Points, in no order, along strands that fork and pass close to each other.
Two points are linked if the straight distance between their rows is under 30.8.
Vit: [  0   4 -16  -8  15  -9   8 -18  -1   2  -5   8   1  -5  -6   6  22 -13
   9  13  17]
Tun: [ 11   7 -16  -1 -20  -8  -5 -10  12   0   7   6  -3  -1 -24  13  -6  22
  -7   3  16]
rariz: [ 13  -3  11 -13  12  -4  -8 -23 -24  11 -37   1  -2 -28   4 -18  15 -36
 -22  -2 -29]
salam: [  3   6 -13 -14  23 -11  14 -31  -3   9  -9  16   4  -8  -5  -4  26 -17
   4  15  19]
Viga: [ -4   2  -3  -8  26  -2  -7 -10   7  19  -3   5   8   2  16  -6   5  -9
 -17  -3   1]
nuli: [ -1  -3  14  10   2  10   7  42   7 -13   9   3  16  10   8 -24 -17  19
  13 -14  -6]
por: [ 18   5 -18 -16  10 -12  11 -47   4  24  -2  10   4  -7 -11   4  20 -14
 -15   6  10]
lim: [ -6   1   5  -6 -20   3 -21 -21 -16   5 -27 -21 -14 -18  -3  29   5 -28
  -9   0 -15]
Mivuf: [-25  -1   3   1  28   0   0  10   1  -2  -8   4   8   7  23  -5   7 -17
  12  -3   1]
Veg: [ -7   1 -19  -4   6  -8   5 -13  -2  -5  -5   4  -6  -3 -10  18  17 -16
  18  15  16]
Delan: [ 17   4  -5  -3 -16  -1 -21 -17  11  11   5  -2   0  -8  -7  10  -2  12
 -35 -12  -7]
Kilag: [  7 -16  -1  21  14   4  22  11 -11 -22  21   3  -1  15  12 -21  15 -15
  16  -7 -10]
sibos: [ 11 -11   9  24   4  12  16  33  -3 -20  21   3   8  15   6 -30  -7  10
  12 -14 -12]
laduz: [-31   3  21  -8 -13  15 -23   2  -6   3 -16 -27 -11  -4  19  22 -16  -5
   0  -2 -10]
num: [-11  -3  13   8   1  10   2  36   2 -14   5  -5   6  11   9 -10 -14  12
  15  -9  -5]
tiv: [-10   4  14  -9  19  -3 -15 -25 -21  14 -33   1   3 -26  16 -12  13 -28
  -9   3 -19]
Feluv: [ 17   7 -12 -12   9 -11   0 -46  -6  21 -14  11   4 -19 -10   1  23 -21
 -18   5   3]
risu: [ -2  -2  16 -10  16  -2 -12 -24 -30   9 -39   0   1 -27  14 -21  11 -31
 -16   2 -27]
Robas: [ 12   9   5  -4 -14  -2  -3   9  21  11  13  11  10  -4  -9 -11 -16  40
 -24  -8   6]
popig: [-36   0  11  -7  26   1 -15  -1  -6   3 -19  -5   7  -4  32  -3   1 -18
   4  -4  -7]
Nuzel: [-23   5   9  -9  21  -4 -11 -22 -21  10 -30   2   1 -22  15  -7  17 -25
   5   7  -6]
Gup: [  0   4  -3  -7  13  -2 -19 -16   2  12  -7  -1   3  -6   9   5   8  -7
 -20  -1  -5]
redi: [-32  -3   9  -1  10   7  -1  19  -3 -11  -6  -9  -2   8  15   8  -8 -10
  19   0  -1]
gumet: [ -5  -8   2  15  16   7  14  26  -1 -19  14   3   5  16  12 -17  -2  -2
  13  -9  -6]
Lepa: [  7   5  -8  -4   5   0  -9  -7  16  11  11   6   4   7  -1   2  -1  13
 -21  -1  10]
dis: [ -5   6  -7  -5  -9   1 -22 -16  -3   7  -9 -10  -7 -10  -5  24   5  -7
  -9   3   1]
gupe: [ 10  11  -8  -1 -28  -5 -10  -5  15   4   6   2  -4  -8 -27  15 -13  29
  -7   2  11]
mopa: [  1  -6  -4   6  19   3  10  21   8 -10  12   6   6  16  10 -15   1   0
   5  -5   3]
Volim: [-25   1  14  -6  17   1 -25  -6 -11  11 -24  -9   5 -11  30   2   4 -19
  -4  -4 -16]
rit: [ 11   7  -2  -2  -4   1  -3   3  20   9  13   9   8   4  -4  -6 -10  29
 -21  -3   7]
Nafiz: [ -9   2   1  -6 -20   4 -26 -18  -9   6 -15 -21 -16 -13  -4  32  -2 -14
  -8   2  -9]
Sazul: [ 13   5 -21  -3  -7 -11  -6 -23  14   2   6   6   0   1 -21  17   3  14
 -12   3  18]
Fira: [  6   9   1  -2 -37  -2  -1   6  11   4   3  -2  -3  -8 -29  17 -19  33
   4   7  14]
Kelaz: [  4  -3  -6   0  16   0  10  10  16   1  16  10   7  16   5 -12  -3   7
  -8  -4   5]
rato: [-32   0  10  -2   6   6 -12   6  -3  -2 -13 -13  -4   0  17  17  -8 -12
  15   2   1]
zegot: [-25  -5  13   4   6  12   2  30  -1 -17   1  -9  -2  11  11   0 -13   0
  20  -5  -1]
Bon: [ 15   8   9  -2 -18  -4   3  25  19   8  10  13  16  -5  -7 -16 -17  40
 -11  -5   5]
ger: [ 15   2  -8   5 -20  -8  11  15   7 -10  11   5  -3   5 -25   2 -11  26
   9   5  17]
fab: [  2   7  -8 -12  23 -10   5 -32  -4  17 -10  12   6  -7   1  -5  20 -19
  -5   9   9]
Nura: [ 20  -6   4  11 -18  -4  18  32   2 -13  16   5   8   6 -10 -20 -13  24
  14  -1  -2]
kenug: [ 16   0 -20  -2  16  -9  23 -11  11   2  14  14   4  16  -7  -4  12  -2
  -3   2  13]
sagod: [-12  -3  13  -9 -10   2 -29  -8 -19   5 -24 -23 -10 -15  20  14   4 -26
 -13  -5 -26]
safen: [ -9   3   4  -7  -6  -3 -20 -24 -22  10 -27 -11 -10 -21   3  18  12 -28
  -4   7 -12]
Likis: [-21  -1  16  -8 -13   8 -26  -9 -15   7 -22 -26 -14 -12  16  27  -2 -21
  -8  -2 -20]
bikid: [ 27   5 -16 -13   3 -13   6 -50   7  27   1   7   4  -5 -13   5  16 -13
 -29  -2  -1]
Mabig: [  1 -10  -4   7  31   1  22  13   7  -6  14   9   7  20  14 -18   6 -11
   5  -6  -2]
niti: [ 27  -3  -7   8   0  -5  29   9  14  -5  24  13   5  19  -8 -23  -5  23
  -5  -4   7]
gufi: [-14   1 -12  -6  -3  -3  -4 -14  -5  -1 -11  -4 -11  -6 -11  27  11 -13
  15  13  14]
nevu: [ 13  -5   5   6  11   6  21  29  14  -2  22  11  13  17   4 -31 -14  19
  -7 -12  -2]
mifuz: [  4   7   4  -4 -29   5 -28   0   7   7   2  -8  -4 -13 -11  15 -16  25
 -22  -4  -6]
fuzo: [-16   5   1  -9   3  -4 -14 -28 -18  10 -26  -6  -7 -22   1  14  19 -24
   9  12  -2]
guva: [ 12  -8  17  17  -4  10  15  40   2 -14  14   2  14   7   4 -28 -16  18
  13 -12 -11]
tofel: [ 16   0   4   5 -19  -4  14  29   7  -5  10   8   9   2 -13 -15 -14  31
  11  -1   5]
Dusu: [ 27  -9   3  22 -10   3  22  25  -4 -16  24   7   5   9  -8 -26  -5  16
  11  -8  -7]
Nagek: [ 15 -13  -2  27  -9   6  16  14 -16 -23  23  -3  -7  10   0 -17   4   2
  23  -2 -12]
dori: [ 12   5 -25  -6  -2 -14   3 -27  14   6   4   8   1   3 -20  16  11   3
 -10   3  20]
Bino: [-18   2  13  -5   3   1 -26 -11 -15   7 -25 -14  -2 -14  23   7   6 -22
 -11  -5 -20]
dud: [ 12 -10  -6  14 -19   0  17  17  -7 -20  17  -1 -11   9 -16  -1  -5  10
  23   6   3]
nofo: [-25   4   5 -12  14  -6  -8 -22 -19   6 -30   1  -4 -21   6   6  16 -25
  16  15   3]
feme: [ 13 -12  -6  23   8   5  22  14 -11 -23  25   4  -2  17   6 -20   9  -2
  14  -5 -10]
Mev: [-36  -2  10  -2  24   0  -7   8  -7  -3 -17  -4   7   1  26   0   1 -20
  16  -4   0]
vofi: [-23  -4   7  -4  -9   9   9   6  -6 -11  -6 -16 -20   9  -2  28  -8 -11
  27  14  10]
segor: [-27   0  22 -10 -19  15 -24  -6 -11   6 -20 -32 -17  -4  17  30 -14 -15
  -3   1 -14]
fot: [  1   2  11   5  11  10   7  34  16  -4  14   8  17  13   8 -25 -16  20
  -3 -11  -1]
Vuto: [ 11  -2 -15   1  15  -4  16   1  12   0  16  11   4  16  -1  -9   3   5
  -8   0  11]
mes: [  0  -8  -3  10 -12   5  17  16  -8 -23   9  -7 -17  14  -9   7  -1  -3
  29   7   2]
nuru: [-21  -1   2  -8 -10   8   1  -3  -4  -4  -9 -14 -21   3  -5  34  -5 -12
  22  16  13]
nafi: [ -7   5  -5  -4   2  -1 -23 -11  -1  11  -7  -7  -3  -7   1  14   7  -9
  -8   0   1]
Tudob: [ 11   9   6  -5 -40   1 -23  -2   8   9   2  -6  -5 -21 -19  14 -16  31
 -25  -6  -6]
rak: [-14   0   1  -3  27   1  -5   4   7   7  -1   3  10   7  18  -5   4  -7
  -3  -4   6]
kem: [ 11   4  -3   0 -35  -7   9  14   8  -4   5   3  -5   0 -29   9 -17  27
  14   9  15]
kozo: [  6 -14  -6  14  27   1  27  12  -3 -15  18  10   2  19  16 -22  15 -15
  11  -8  -5]
Purog: [-17   2  -4  -7  -8   3  -7 -11  -5   3  -9 -11 -14  -3  -6  30   1 -13
  15  15  12]
tivup: [ 12   8  -6 -19  19  -8   8 -43  -7  30 -14  14   5 -14  -6 -13  20 -24
 -14  10   3]
Pezu: [ 15   6 -23  -6  11  -9   9 -19  13   5   9  10   5   8 -13   6  11   1
  -6   5  20]
kap: [ 17 -13  -2  22 -19   6  19  19 -13 -24  20   0  -9   8  -9 -10  -2   8
  25   3  -6]
negig: [  2 -11   8  23  12   9  12  28  -8 -23  18   0   4  14  14 -26  -4   0
  16 -14 -13]
repon: [ 21   7  -9  -3 -12  -5  -8 -23  22  17  13   6   1  -1 -12   5  -3  20
 -40 -10   0]
Ruro: [ 23  -1 -10   6  -4  -8  18  12  14  -8  18  12   4  12 -15 -14  -6  25
  -4   0  13]
guna: [ 10   5   8   1 -21  -6   9  30  14   1   8   9  16  -3 -12 -17 -17  37
   3  -1   4]
sode: [-13  -8   2   3  -5   5  11  13  -6 -16   2  -7 -16  11  -4  19  -6  -7
  25  10   5]
gofi: [ 16   3 -11   4 -13  -7  10  10  13  -6  12  11   3   7 -20  -5  -8  26
   0   2  13]
pago: [ 28  -9  -1  16  -3   2  27  20   6 -15  27  11   9  17  -4 -31  -4  17
   2  -7  -3]
kupu: [  6   6   1  -2 -20   6 -27  -1   8   7   4  -7  -1  -9  -5   8  -9  19
 -31  -8 -12]
gub: [-31   2  15  -6  -4  12 -18   3  -4   2 -13 -19 -10   2  13  23 -13  -5
   6   2   1]

A fork is a point with three links. Follow the links from the first point to the second and name the forks in between, in order.
rato / guva -> nuli
num / Nagek -> nuli > mopa
kenug / gumet -> mopa
Vuto / fot -> mopa > nuli

A fork is a point with three links, a tip a point with one. Leave the first point through the second and follow the links. Name the first fork or tip that comes.
kem / Fira -> mopa
repon / Delan -> Tudob
gumet / negig -> nuli
nofo / Nuzel -> rariz
Tudob / mifuz -> repon
Ruro / niti -> Lepa
Veg / Vit -> bikid
